Each row is a point on a landscape with many valleys, with its height.
From any point a ball rolls to the lowest of the 2 points nearest to it. It stops when none of these is lower. Distance is the straight distance between rows; heights are no part of it.
K_557 (h 135): [ 16 -15 -13  -9 -17   6  14 -22  -9  17  -3   1  -3   6  20  22 -14 -13
 -11 -15   9 -40   7  12 -12  17   4 -24 -12 -16]
K_886 (h 129): [ 23  -7  19  -6 -12  14  50   5  14  30  38  -6  19 -11 -20  20  14   0
  12  -7  23 -77 -39 -20   7 -44 -10  -6 -21   2]
K_201 (h 519): [-22  11 -16  38 -14  36  16   9 -24 -24   7 -49  -7 -11  32  -9  -4  -3
 -12 -14  20  23  22   3 -10 -23   8  -9  -9   9]
K_431 (h 567): [  4   8  24  26 -15 -24   3  -7   6  26  29  25  36  28 -12 -19   9  11
  10   4   7   3  14  -7   7  24 -26  13  10  21]
K_248 (h 364): [ 12 -26  -2 -16  29  -9 -35 -21   4 -11  -6   8 -26 -11 -11   0  -2  12
  14 -22 -30 -13  13 -16  10  34  33  26  28 -28]
K_165 (h 416): [-24 -12 -10   8  18  -5 -32 -12   3 -25  -1  45 -12  12  17  -1 -60   3
 -10 -11 -24  26   6  -8  22  26  20  30  18 -16]
K_616 (h 321): [ 15   0   0   7  -2  11  -1   9  23 -10   3   1   6 -39 -29  -4   4   4
  35  -5  -5 -47 -25 -45 -23  19  21  14   9   5]
K_995 (h 291): [ -6  -9   4  -1  30  18  14  14   5   6  -8 -28 -40  -6  28 -20 -15 -17
 -18  15  15   7  14 -10  -1  22  32  -4  -8 -22]
K_22 (h 502): [  0  17  -5  36 -23  20  11  32  -9 -35  -2 -28 -31 -29  11  -4  11   0
 -25 -11   1  24  15  -6 -30 -38  23   2 -13   0]
K_300 (h 177): [ 20  17   8   1   5  16  45   9  35  12  25   8  20 -23 -13 -12   7   6
  11  14   3 -54 -26 -34 -23 -26  -9   5 -18 -10]
K_386 (h 367): [ 18  -6  10 -24  -3   0  15 -24   5  16 -27 -35   8   6  -2   3   4  10
  -7 -31   1 -25 -36 -27   2   4 -17  -8 -19  20]
K_744 (h 715): [  4  23 -20  -1 -14  10  -2  28 -19  -9  19  25 -25   5   6  -4  -5 -13
 -15  34 -21  -2  11  24 -19 -11  20   4   4 -32]
K_623 (h 760): [-47   6 -28  -8  -5 -33 -19   6  -7 -19 -39  59 -10  -7 -45  32 -32  12
  18  -2 -17  23   4  11  45   5  15  -9  19  -1]
K_49 (h 504): [-21   1  10  23 -12 -19  -7 -29  16  -5 -26  46  26  33 -43  -5 -10   1
  37   4  -1  22 -29  -1  36  32 -17  18  38  14]
K_251 (h 277): [ 29  -6  34 -25  24  15  33  -3 -31  22   6  -8  47 -29   9  -2  -3  -4
   8 -13  20 -25 -31 -39   7 -46 -10 -14 -32  28]
K_377 (h 487): [  2 -16 -19  21  -5   8 -12   5  -5 -28 -14  28 -21   4   6   5 -16  -7
 -33  28  -7  48  28  -1 -19 -12  23  22  16 -15]
K_685 (h 356): [  7  20  -5 -47  27  22  32  12  17  25  18 -13  -7   5   7 -17   9 -25
   5  38  31   0 -12   6   0  -6  -6  -5 -30 -20]
K_860 (h 351): [  7  19  18   0   5  16  29  -7  16 -10  36  -2  20 -18  19 -10   2 -18
  -4  14  35   3   8   2  11 -52   6 -37 -10  -3]
K_608 (h 274): [  1   3   0  31 -11  13 -21   5   1 -14 -20 -17  -9 -26 -24  -9  13   0
  28 -41  -9 -40   4 -31 -11  29  27   0  11   4]
K_180 (h 503): [-16  14 -12  24 -19 -18   2  -6 -19  24  13   9   3  45  14   2   5   3
 -13  37   2  31  11  14  -1   9 -29   0   7  29]
K_549 (h 532): [-46 -20 -12  27 -13 -21 -21 -21   4  -8 -24 -12 -26  23  16  14 -10  -6
 -17 -10  -1  44  16  18  21  55   0   8  22  -5]
K_604 (h 318): [ 18  -2 -30   6  -4 -11   6  21 -20 -33   9   3  -2 -35  -3 -23 -28 -10
   6 -18 -47  18   6  -2 -10   3  24  12 -29 -38]
K_485 (h 636): [ -8   7  -6   2  -5 -20 -28   6  -5  -1  42 -22  32  15  -2 -28  28   2
   7  18  -3   7  26  -5 -11  31  -9   3 -11  28]
K_418 (h 574): [ 23 -44 -38 -12   8   5 -22 -62  16  -6 -30  27 -27  -5  -8  23 -22   0
   6   6   1 -24 -29 -26   9  15  -1   7  27   1]
K_636 (h 376): [-22  10  18  43   1  -8  -3  54 -31 -14   2   5  23  17  -9 -10  10  20
 -21  -9 -40  39   4  -3 -13  -7  10  25  18  -1]
K_495 (h 301): [-26  -7  11 -17  34  15  -1  -1  22  38 -21 -20 -63  13  10  -3  -6  11
 -16  29  17   0   1   2  -5  31  28   8  -8 -32]
K_822 (h 232): [ 39   4  -1 -32  -3  -3  57   5 -34  33  12 -13  34 -20   6   3  -8 -29
  15   5   7 -30 -27  -4 -22 -39  -5  -7 -25  20]
K_722 (h 564): [ 11  -1 -10 -16 -10  -6  22   9 -16  -9  22 -27   2 -28  33   9  11 -11
 -18 -43  20 -15   9 -20 -20   1 -16   7 -17  16]
K_960 (h 452): [-30  -5 -11  15 -27  -5 -11  34 -24   3 -22  20  -9  25 -22   5  -5  -9
  -4  15 -44  34  16   7   9  24  16  12 -20 -12]
K_184 (h 162): [  9 -11  -4 -15   6  -5 -10   0  -6 -45   7   4 -28 -11  16  -6  -7  14
 -12  -7  -7  17  42  14 -14  -1   8  -7  -9 -38]
K_8 (h 693): [ 11  11  17  -9   9  20  15  28 -24  -7  13 -10 -14  11  16 -28  23 -33
 -11  33   2   2  30  22 -10 -47   1 -29   7 -17]
K_891 (h 388): [-14  12  -5   8  -7  16  -6 -20  20   2 -15  14 -30  16   0  13 -31  15
  -8 -27 -11  -1 -36   9   4   1 -17   3  10   6]
K_30 (h 653): [ -9  24 -13  -1   8   8 -19   4 -20 -16  44 -14  12   2  10 -33  -4   8
 -13  24  16  16  19  24  -6  23 -31  19  14  24]
K_982 (h 366): [-23  -3  -4  -4  24 -20 -23 -21  10  -5 -39  56 -23  -9 -10  17 -53  27
   6  -8 -28  11  -3   4  41  32  24  41  23 -15]
K_743 (h 201): [  6   2 -18  -8   5  12   8  -5  26  -6  11   3 -26  -7   9  18  -9  -6
  -3   9  40 -37  14   5 -12  15  -5 -12 -11 -23]
K_168 (h 458): [ 26  -6   5   6  19  38  45  40   7 -18 -12 -23 -11 -35   3  -4  13  -4
  -1  -3   0 -21   3 -33 -43 -50  25 -25 -13 -33]
K_196 (h 734): [-49  13 -22 -12   3 -48 -41  -2  19 -13 -29  44   3   3 -37  13 -16  15
  34  -9  -7  17   2  13  36  32 -31  12  16   9]
K_119 (h 666): [ -1  15  26 -22  -1   7  14  -4   0  14  19  -7  21  13  17  -2   4 -27
 -29  -1  -1   5  -4  27  15  -4 -12 -22 -24  -5]
K_343 (h 679): [-15  -9  18  24 -21 -13 -20 -17  18  11 -14   1   9  29 -38  -6  37  11
  23   3  25  -8   9  14  14  12 -22 -25   5  16]
K_652 (h 467): [-12  -1  -8   9  -3  -6 -36 -42  22   4 -36  22 -15  18 -27   2  -9  13
  37   2   3   6 -16   5  20  30   0  19  36  14]
K_928 (h 292): [ -4  23  17 -31   9  31  36  13 -17  30  31  -5  19 -16  33  31   7 -39
  17   7  47 -29 -16  23  35 -49   7 -47  -2  11]
K_293 (h 654): [-18   8  25   1 -13  10 -12   8 -47   0  56 -27  35  -8  36  -3  16  -9
 -15   1  18  -1  28  15  29 -27 -25 -11   6  41]
K_87 (h 198): [-24  28   8  11  11  13 -11   3 -11   1  15 -42   9  22  19  -9  29  -5
 -29   2  20  29  18  30  13 -29 -14 -28 -11  35]
K_447 (h 637): [  5  13  19 -12  -1 -10 -20  -2 -23  21  39 -28  28   3  28  16  34 -24
 -24 -12  26 -13  13  -8  14  -5 -11  -6  16  32]
K_862 (h 406): [  9  -8   3 -17   6  18 -17   8  21  -2 -41  30 -20 -13 -46  15   1  17
  29   3  -7 -38  -7   1 -15  20  -8  -5  -3 -12]
K_77 (h 415): [-14  11  30  30  13   5  -8  42  -3  -9 -25  35  19  15 -22   4 -19  23
  -3 -11 -46  41 -10  -7 -19 -35  -4  29   7   3]
K_757 (h 166): [  8  11 -15 -29  -4  -5 -11  11   4  17  -7   9 -19  -3 -37  -6  17  -3
  20  18 -21  18 -16  -3 -11  17  17  15 -12 -10]
K_532 (h 562): [-30 -18   4  22  -5 -12 -13  -2  -9 -20  -3 -33   3  17  27 -18  -8 -17
 -36 -26  -4  31  16   1  20  50  -3   8  -6  10]
K_194 (h 617): [-18  20  16  28   5   2  -5  23  -5   2  45 -39  21 -22  20 -24  29 -16
 -12 -13  -9  -5  32 -10  -9  -5   4  -5 -24  10]
K_791 (h 223): [ 14  32 -28  -3  10   9  38  13   7   8  22  -9  19 -20  -5 -15  -5  -7
  26  -5  25 -32 -11  -8 -25   7 -13  -7 -24  -5]
K_912 (h 264): [  8  20  43 -29   4  24  25  15 -32  20  29 -15  13  -8  17  10  19  -9
  25  -5   9 -13   0  30  33 -80  13 -56  -8  17]
K_919 (h 682): [  4 -24   0  29 -31 -22 -21 -11   9 -33  -7  31  13  11 -34  18  15  14
  13 -12   4  15  25  -7 -11   1  -4   2  16  14]
K_32 (h 706): [ 25 -13   4   8  -1  27   6  10  -3   5   3  10  -4  16   3  -9  29  -9
   3  24  20   4  10  15 -14 -28  10 -21  -1 -20]
K_299 (h 545): [ 34 -50 -21 -13   7  15  -5 -50   0  -5 -23   8   4  -5  -6   2 -14   0
  -2  12  19 -14   1 -12 -14  -4   5  -5   2   5]
K_268 (h 317): [-10  21  24 -40  24  27  38  17  -1   0   4  -6 -14 -19  38  13   3 -42
   4   9  25 -31  -6  15  32 -58  -2 -54  -7 -20]
K_586 (h 145): [-35  27  -4   0  -9  17   3  20   6 -17  -3 -31 -25  20   9 -20  16  -4
 -26   8   1  45  17  28  19  -9  -7 -14 -11  -6]
K_239 (h 230): [-14  -1 -28  -2 -10 -18 -21 -16   1 -42  21  22 -21  21  13  13   4  13
 -12   8   1  30  18  29 -12   5 -11 -11   8 -16]
K_146 (h 157): [-26 -33 -26  -6   2 -19 -28 -17   8 -34 -43   3 -59 -26  11  19 -25  36
  -6 -16  -7  -1  15   6   8  15  18   2   2 -15]
K_208 (h 405): [ -7 -21  -1 -32  55  17  50  13   3 -29  -2 -23 -11 -36  35  -3  -4 -30
 -13   6  39  -6  17 -22  -5 -14  32 -10 -29 -35]
K_596 (h 322): [ 27 -28  14 -42  14  10  27 -11   5  26 -20 -26  43  -8 -16  -7  14   3
   0  -2   0 -47 -37 -32  -5 -29  -8 -10 -20  33]
K_448 (h 296): [ 17  18  18 -25  28  34  13 -13  12  11 -30  -8  -2  -2   9 -23 -21   8
   0  12  27 -19 -12   4 -13 -24 -29 -27 -25  15]
K_545 (h 387): [-25  32  13   6  -8  11  -7  45  -1 -15   1  35  -6  34 -24  -1  -2  34
 -11  20   1  34   1  21  -9 -18 -18   5   5  12]
K_842 (h 485): [ -8 -31 -24  -6  -1 -39 -13 -35   3  13  -5 -26  -7  19  35  23   0  -9
 -19  -1  18  16  -2  35  -6  28 -38 -29  21   5]
K_138 (h 610): [ 35 -10  -2  10 -57 -27   6 -17   3  20   6  14  -2  14 -26  17  22   2
  10 -23  -1 -31  -5   2   2  23  -5  16  31  20]
K_502 (h 256): [ -3  -3   8 -19  17  19   9 -13  10  20 -22 -23 -28   5   7  12  -3   0
 -15   5  29 -17 -24  25 -15 -13 -28 -36  -7  -4]
K_336 (h 455): [  1 -18  -2  16  12   3 -11 -28   2   0 -10  23 -18  -2  10  -5 -34   0
 -12   9  -1  36  17  -8 -10  18  11  29  19  11]
K_493 (h 609): [ 31  26  -5   9  14  23  10  14 -11  21  28  -7  20   1   0 -35   4 -10
  20  34 -25  10   3  22 -31 -28  27  -2  -4 -19]
K_491 (h 240): [  5 -22 -10 -21  31  17 -12 -27   7  10 -48  15 -29  -8  -7  -3 -27  25
   7   9 -21  -8 -32  -9  10   8  33  13   1 -23]
K_884 (h 398): [-21  27  26  35 -21  -8  13  27 -12   4   9  14  28  33 -12 -12   0  23
 -17  16  -6  34   2  14   4 -39 -31  -1  -5  14]
K_140 (h 551): [ 37 -22  14 -42 -13  -5  -6  -7   2  30 -12   7  16  31 -32  36  27   5
   2  11 -16  -3 -22   3  10  -5   0   5   3  -9]
K_81 (h 546): [ 26  -4  12  -3   6  -3  -2 -30   8  26  -6   2  28   7 -19 -31   7 -11
  18 -22  -4 -28 -33 -41  -5  34   9  36  17  19]
K_940 (h 202): [  1 -13 -15 -19   0  16   2 -26   8  28 -13  -5 -19  35  19  23 -17  -6
   1  12   7 -28 -17  41   0  20 -23 -32   2 -20]
K_172 (h 247): [ -8  -5 -18  26   4   5 -17  -3 -15 -31  -1 -22  16  17   1 -22  10  16
 -18   4  17  43  35  22   6 -23  -9 -29 -19  23]
K_542 (h 480): [  6   0   7  -6  20  21  19  46  -5 -23 -15 -48 -29 -28  20 -10  20  10
 -16  -7   3   1   5 -13 -45 -34  31  -2  -5 -16]
K_111 (h 138): [  3 -22 -32  -1 -22 -10   1 -11   3  -9 -38  15 -29  -8 -19  25  19  -5
   1 -16 -28  -2 -16 -21  15   9  29  20  16 -13]
K_334 (h 304): [ -9  -6 -13 -34  30  -8 -27 -26   9   7 -42  38 -31 -19 -29   3 -43  19
  21   1 -41 -18 -28 -19  22   5  17  43  18 -12]
K_554 (h 651): [-12  22  22 -20 -24 -20   6  12 -44   0  63 -23  34 -29  33  -2  14 -11
 -25  -7  14  14  12   3  34 -20 -26 -38 -42  24]
K_835 (h 323): [ 10   6  13  -9  -1  11  22 -32   6  21  25  -9  18 -15  22  22   6 -17
   5  -1  50 -22 -10   6  22 -31   2 -21   3  26]
K_795 (h 326): [  7  21  14 -18  40  19  25  -7  33  22  17   7  -1   1  20 -23 -22 -21
  -6  17  31 -17  -6  11   4 -19 -32  -9 -17  -1]
K_100 (h 417): [ -2 -24 -27  -5  23 -20 -39  -7  -4 -39 -13  11 -10 -17  -7   9 -10  11
   7 -31 -38  27  37  -5  17  13  35  22   5 -18]
K_19 (h 308): [ -9 -22  -7 -16  35   9  -8 -18   5  -8  -2  14 -35 -23  16  -1 -24  15
  20 -18   6 -43  23  -9   4  35  44  24  25 -39]
K_67 (h 447): [-15 -11  15 -24  -6 -18  -6 -26 -20  34 -11 -23  -1   3  38  15   0 -19
 -10   6  27  20   2  38   8   6 -35 -42 -12  23]
K_579 (h 83): [ -7  22 -17   3 -10  -7  26  20  15  -4  14 -24 -24 -15  11  -7   6  -9
 -27   8  20  13   8   7  -2 -12  -6 -13 -31  -6]
K_776 (h 494): [-45 -16 -15  19 -26 -24  -8  15  -5   5 -16  21  -3  36  -3  27 -14   1
 -14  -5 -27  41  -9   7  23  53  15  12  16  -9]
K_937 (h 515): [ 33 -22  -8 -39   8  20  -3 -34  14  11 -19  -4   7  -8 -18  -1 -11   1
  25  -1  32 -50 -12 -19 -20  24 -12   5  12  15]
K_24 (h 656): [ -5 -23   4  15 -19 -23 -13 -25  40 -12 -39  25  13  16 -36  23  24  30
  10  -6   9   0   3  -8  16  22 -24 -24  14   9]
K_550 (h 481): [ 26 -40  22 -26   0   6 -38 -34  18  17 -23  10  -6  14 -40   5  -1   8
  29 -10   4 -50 -26   0   0  23 -20   8  23  11]
K_240 (h 169): [ 11   4 -11 -10  25  14   7   8   6   3 -21 -10 -21 -21  -7  -8 -20   8
   3   1 -48  -5 -24 -33 -18  13  37  13  -7 -23]
K_985 (h 594): [ 14  25 -25   9  21  15 -11   0   2   9  37  -2  39   5  -5 -35  15  -4
  22  15 -26   3  -9  -4 -16  -4  22  28  19  -6]
K_538 (h 592): [ 19  -3  49  15 -33 -19  10  -7  -5  36  25  -4  30  31  -4   6  23  -9
  -2 -16  15  -3   4 -16   9  -6 -11  13  12  40]
K_869 (h 267): [ -6  37 -50  13   5  17  18  12  10 -20  16 -16 -20 -34   9 -15 -20  -3
  14 -12   3 -11  -2 -14  -7  16   7   1 -16 -13]
K_675 (h 710): [-34  17 -28  -6  -4 -42 -43  -7  -8 -15 -10  43  -2 -10 -30  -5  -7  -3
  38  14 -16  13   5   6  41  38  -2  41  40  28]
K_429 (h 539): [ 20  17   5  -2  16  12 -21   6   0 -12  -8  -8   4   9 -15  -5  -3  32
  10 -10 -16  -4  10  -2 -23  -3  13 -18  -3  -9]
K_634 (h 347): [-11  -1  32 -40  28  29  34   4   4  39 -12 -13   1   4  17   1  -4 -47
   3  18  27 -43 -11  11  30 -18 -13 -51 -26 -32]
K_725 (h 343): [-30  20  -4  14   6   7 -33  17  13 -12 -16  30 -22  18 -22  26 -10  24
 -11 -12  -8  28 -12  22  13  -6 -14   6  24  -8]
K_312 (h 582): [ 20 -17   2 -10 -50 -16   6  -8 -10  25 -14  30  10  19 -31  23  20   8
   5  -6 -22 -16 -14  -8  -6   2  -2  10 -14   5]
K_731 (h 361): [ 16  21  -1   4  -6  14 -16   0  24  11   6  30  -6 -16 -35  10   5  10
  30   6   2 -33  -7 -26 -25  15 -15  22  27  -7]
K_258 (h 427): [-10  -2  -7  18   8  -5 -16 -33   5  11 -16  13 -31  36  16   7 -28   3
  16 -14  19  -6 -22  11  -2  32 -12  11  39  23]
K_709 (h 668): [-13  25 -28  43 -22  -6 -18  11 -23 -23  38   5   9   5  -3 -23   6   9
  10  39  -2  27  26   1  -6  11 -11  36  18  27]
K_368 (h 435): [ 21  -3  -3 -22  25   8  46  15  17 -16  -4 -23 -22 -41   5 -12   6  -8
   2   2  18 -34  11 -25 -18 -15  11 -10 -24 -35]
K_373 (h 531): [-17 -10 -14  27 -36 -13  -9  -8 -23  -4  16   2  21  48  21  16  17  -9
 -18  -4  28  21   3  30   2   5 -24 -21  30  34]
K_267 (h 185): [ 34  16   1 -21  -4  -2  63 -15 -21  31  20  -8   5 -10  -7  -6   6  19
  17   1  35 -50 -36  -3  -9 -38 -16  -1 -21  19]
K_57 (h 269): [ 21  16 -22  11 -14 -16   9   0  -6  -2  12  17  14 -12  -6   3  -6 -14
   6  -6 -35 -10   2  -8 -17  27  22  23  -5 -26]
K_29 (h 180): [ 35 -20  26 -23  -9  15  13 -16  13  32  32  -8  23   1 -23  24  26  -1
  10 -20  22 -62 -28  10  32 -52 -18 -31 -22   1]
K_615 (h 85): [ -4  16  -5  -9 -18  -9   3   9  27   8  16 -20  -8   8 -17 -10  19  16
   3  22   6  21  -7  -2  -1   1  -3  -1 -22   2]
K_896 (h 596): [ 10  36 -26   9   0  -4  48  27  20   6   4  21 -11 -50  -1 -22 -17 -11
  18  33 -19  -8 -15 -31 -29   8  22  18  -9 -16]
K_913 (h 290): [ -8  12 -22  27 -17   6 -15  24 -29 -38  15 -24  26  10   7 -33   2   8
 -25  -4 -26  54  31  17  -1 -16  -5  -3 -15  -3]
K_583 (h 453): [  2   0  29  23 -16 -16  14  17   1  -7   2  29  19  23 -33  11  -7  48
 -11 -22 -30  15  -7  -8 -29 -38   1   9  -1 -10]
K_387 (h 488): [  3   5   8  25  25   1 -16 -20   9 -17 -10  20  15  -5  -7 -11 -13  13
  19   0 -16  17   8 -27 -18  10  13  37  16   1]
K_622 (h 630): [  2 -22   0 -14 -26 -21 -13 -34  36  25 -38  -2  -4  22 -25  27  15  23
   1   9  10   5 -31  -3   4  19 -26  -5  13  24]
K_341 (h 563): [ 31  -5 -11  -7   8  16  10   4  12  13   9   5   7 -19  10   5   8 -12
  -9  31   8  -6   0 -29 -30 -11  17  29   9  -3]
K_507 (h 489): [ 32   4  27   0 -28 -11   2  40   0   0 -12  20  11  12 -41   8  27  31
  13  11 -44  -1 -19  -2 -16 -29   3   5   3 -18]
K_18 (h 587): [-24  15  20  15 -16  -5 -17  25 -19   1  11 -23  15  20  28  -2   9   0
 -23 -28   3  17   4   9   3  26 -27   1 -17  24]
K_317 (h 381): [ -1 -26  25 -68  31  23  13 -13  -1  27  -1 -24  25 -13  32  30  -6 -34
   8  -4  21 -36 -19  28  33  -2 -18 -53 -33 -10]
K_553 (h 616): [ -6  -6  44 -23 -15 -20  -7  -8   2  51  15 -12  27  18  27   7  28 -34
   1 -14  29 -14  -6   1  16  18 -21   2   3  35]
K_509 (h 375): [  9   0   0 -28  34   8  28   4  13 -17  16 -15  -1 -21  46 -20  -3 -37
  -6   5  21   9  17   6  23 -26  11 -32 -26 -17]
K_371 (h 216): [  3  16 -37   8 -22 -11 -15   0   5 -18  -1  23 -12 -25  -6  12 -15 -11
   3 -24 -53   3 -11 -18  13  14  39  37  19 -10]
K_131 (h 780): [-63  -2 -30  -7  30 -38 -42 -12   0 -31 -27  57 -26 -10 -18  23 -24  13
  13   6 -20  18  26  30  63  -2  24  15  31 -19]
K_883 (h 603): [ 14 -51 -12  -3  -6  -9 -17 -50  26   7 -39  15   4  25  -2  28  -3   6
  -1  -5   1 -16 -49  -2  17  18 -23  -1  25   7]
K_186 (h 586): [ -5  16  38  30  21  10  12  16  18  -4  -9 -15  12  -1  16 -11   5   6
 -10 -18  -8  10  -7 -15 -21 -27 -13  15 -12  13]
K_203 (h 634): [ -4  10  43  -3 -14 -33  16  18  -9  16  48 -17  27 -13  13  -7  25  -7
 -14 -13  -3   3  17 -14  11   0 -22  -6 -40  14]
K_498 (h 239): [ -6  11 -26 -27  11   5   2   3  17  25 -18 -26 -44  10 -12   0   8 -18
  11  27   0  10 -12   8  -1  44  13   1  -7 -25]
K_810 (h 235): [ -6 -10  -4   9  19   8  -8  12 -12  -8 -30 -11 -27 -13  17  -6 -13   2
 -10 -12 -29  32  12 -13 -13  12  39   9 -14 -17]
K_617 (h 580): [  1  -7   7   5  -5   0  14  34 -15  -6  12 -24 -11 -35  34 -12   1 -17
 -26 -23  -4  13   9 -22 -35   6  -1  34 -28   5]
K_161 (h 523): [-11 -37 -39   5  12 -32 -29 -53 -21  -5 -22  -7 -19  14  35  12 -15   6
  -8   6  13  35   8  27  -3   7   2 -13  42  -4]
K_825 (h 218): [  4 -11 -29  15 -28  19  -7  -2   5 -22 -34   0 -41 -38 -14  12   3   7
  13 -33  -4 -27   3 -22   2  18  43  11   2  -5]
K_440 (h 248): [-33 -25 -30  -2  -5 -41 -25 -43  -3 -33 -32  31 -48 -29  -4  17 -36   6
  16 -22 -10  -1  13  10  38  44  15   7  15 -29]
K_643 (h 635): [ 23   8 -20  22 -34 -21   2 -15 -12  -9  29  -9  18 -14  -2  -4  17  -8
   8 -21   7 -26  10   2 -12   9   2  -1  20  19]
K_858 (h 410): [ 11 -11   7  -7 -17   9  -4  -2   3  35 -17 -24  10  -2 -40   9  42  11
  12 -22   7 -29 -29 -16  -8   2   4   3 -11  27]
K_526 (h 293): [-31  10 -11  10  23  10 -21  -1   1 -24 -30  20 -36  17   5  -4 -27  34
   0  22   0  36  12  24   0   5   4  -3  21  -4]
K_145 (h 541): [ 21 -11   1  11  19  14  17 -13 -26  13   6   1   3 -10  26   5 -20 -22
   1   2  16 -18   6 -31 -33  21  12  25   9   1]
K_206 (h 252): [  9 -19  -5  12  24  13 -10   3  17 -14  12   4 -29 -30  11  10 -17  -6
   8  -2  30 -32  44 -11 -12  28  19   1  14 -25]
K_957 (h 681): [  3   7  11 -29  11  30  10  20 -26  16   6 -26   1  13  36 -11 -11 -26
 -18   9  16  -8   1  38  -9 -23  -8 -18   7 -17]
K_920 (h 612): [-10  18  10   0 -12 -29  -8  23 -46  16  22 -22  27  23  -2 -24   9  11
  -6   5 -17  12  22   2 -14  14 -35  11 -19  19]
K_796 (h 573): [ 27  -1  -6   8   5  -5  -5 -16   6  29  22 -20  49   2 -15 -27  32 -17
  27   4  -1 -13  -2 -22   4  16  16  12   7  13]
K_269 (h 413): [  0 -17  16 -38  14 -21  -2 -26   0  45  13 -36  24   7  41  35   6 -34
  13   1  18  -5 -25  45  30   5 -23 -53 -14   7]
K_53 (h 409): [ 13 -13  34  -7 -19 -13  -3 -29  21  30 -17 -25  35  31 -14  26  22  -3
 -13 -33   0 -15 -42   0  28  -5 -14 -12  -8  22]
K_192 (h 565): [ 25   8  38 -18  24  12   4   7   0   6 -24 -13  23   6 -13 -16  -8  26
  -3  -7 -19  -3 -20 -19 -25 -21  -1   4 -27   0]
K_488 (h 227): [ 27   9  37 -29  -5  11   6   4  -9  21  10  -6  18   6   8  23  24   6
  -2   4  19 -44  -9  34  13 -60 -15 -42 -10  10]
K_122 (h 581): [ 18  19 -21 -13  16  13  48  35  10   7   7 -13  -1 -23   8 -10   3 -19
  -2  17  -2 -11 -31 -40 -44 -15  29  22   8  -3]
K_918 (h 288): [-24  -4 -14  20 -39 -23  -9  -9   9 -25  12  30  14  23   0  20 -10  19
 -29  -8   3  17   6  18  11   5 -36 -17   2 -16]
K_430 (h 442): [ 19 -28   0 -32   5  29 -31 -12  24  10 -33  19 -16  -8 -61   9 -12  20
  27  12 -23 -49 -25 -18  23  27  -6  20   5  -5]
K_769 (h 335): [-42   2   1  36  -1  -3 -23  48 -36 -52   7  -7   9   4  -7  -9 -20  18
 -15 -24 -34  44  26   3  -6  -2  -3  20  -2   6]
K_609 (h 520): [ 30 -18  41  -9 -13  -3   0  12  18  30  -3  30  15  36 -39  18  35  22
  -9   5 -14  -2 -22  18  -3 -33  -4 -10  -8 -24]
K_953 (h 368): [ -7  16  14  45 -15   0  23   7  15  -9  15  13  16  29   2 -14 -12  -1
 -25 -13  -1  27   2  11  32 -20 -24  -9 -26  -6]
K_311 (h 414): [-16 -10  10  29 -34   4   0  51 -16 -13 -19  17   2  19  -9  17   3   2
 -19   0 -20  45   7   3 -11   4  19   3  14  -6]
K_607 (h 537): [-33  25   6  30 -17 -20  -9   6  28   1   7  38  20  37 -34 -11   1  18
  17   6 -13  26   5  10  18  26 -13  25  13  12]
K_780 (h 650): [ 15  14  40 -30   8  -8  25  16  -1  40  37 -12  26  -3   5  -2  18 -14
   0   3   4  -2 -15  -9  14 -22 -13  -5 -27  15]
K_582 (h 516): [ 12  -9  12  28  20   0   1 -15   4   9 -14  -8   5 -16  11 -28 -21 -18
  19  -7 -11 -21  -5 -30 -18  32  15  21  27   5]
K_500 (h 540): [  7  15 -18  -2   6  18  26 -17 -19 -21   8 -39   7 -26  19 -19  13  -4
 -12 -25  17   0  -6 -12 -21 -16  11 -23  -9   2]
K_116 (h 513): [ 11   9  -3  34   0  -5 -30  19   3 -26  -5  21   3 -12 -17  -4  -3  21
  22   8 -35  20  12  -7 -30 -12  17   7   8  -5]
K_222 (h 552): [ -4 -33 -12  30  13  -4 -16 -48  -6 -22 -15 -24   2  16  29  -3 -34 -10
 -28 -21  15  25  10  19  13  -6   3   0  27   3]
K_654 (h 234): [-10 -16 -17  -6  13   2   6 -12  13 -35 -46  14 -68  -4   9  -5 -32  29
  -1  16  -1  13  10  13   1  -3   5  -6  -6 -34]
K_129 (h 687): [-19   9 -45   4 -11 -13 -34   1 -14 -18  16  14  -9   0 -16 -30  11   2
  20  14  -7  14  13  -4   4  45   0  31  28  21]
K_706 (h 380): [-18 -22 -19  28   9 -14 -42   9 -24 -59  22  10  15   1   4 -14 -11   5
  -6 -16 -31  40  42   0  10  19  17  22  21  -6]
K_745 (h 557): [ -8   4 -21  13   9 -16   0  18  10 -27   8 -24 -10 -43  12 -14   8  -2
  -4  -3   0  34  24 -27 -26  17  10  32  -9   6]
K_345 (h 602): [  1  32  39  27   8  -2  29  38  -2  -7  29 -14  14 -29  18 -29   1  -6
  -8  20 -13   5   6 -10 -14 -25  -8  -3 -28   0]
K_961 (h 535): [ -4   8  -2  40  -5   0 -10  43  -8 -19  11 -11 -13 -28   0 -21   6  -4
   2  37 -26  29  23 -13 -32  -1  17  25   9   2]
K_874 (h 703): [ 21 -32  17   8 -18  10 -13   7   6  -5 -10  17   4  14 -12  29  19  -1
 -14   8  13   6  20  -9  -6  -9   1   2   1   8]
K_809 (h 334): [  8  18   6  25 -48 -18  17 -12  18  -2  35  17  18  27  -8  13   4  21
 -26 -20  -5  -3  -8   7  21  -6 -24  -5 -13 -12]
K_420 (h 704): [ 15  18  -6   5 -16  11   8  29 -32 -10  52   3  12   0  20  -9  14 -20
 -14  23 -11  -8  29  22 -20 -31  -2 -12  -3  -7]
K_294 (h 477): [-31   2   0   3 -10 -17   4  -4 -14  11   1 -20  10  16  21  -4  -5 -12
 -12  43  30  29   3  40   9   7 -40 -21  -9  20]

For each start below, name the point where the ball stops.
K_500 => K_886
K_874 => K_111
K_293 => K_146

Call two points neighbours if one is among the 2 nearest of the other. Go from one point of each pair to the other, from neighbour to neighbour, staying as low as possible. Name the highest point that can't be avoided.
K_886 / K_240 => K_495
K_579 / K_886 => K_869
K_111 / K_886 => K_604
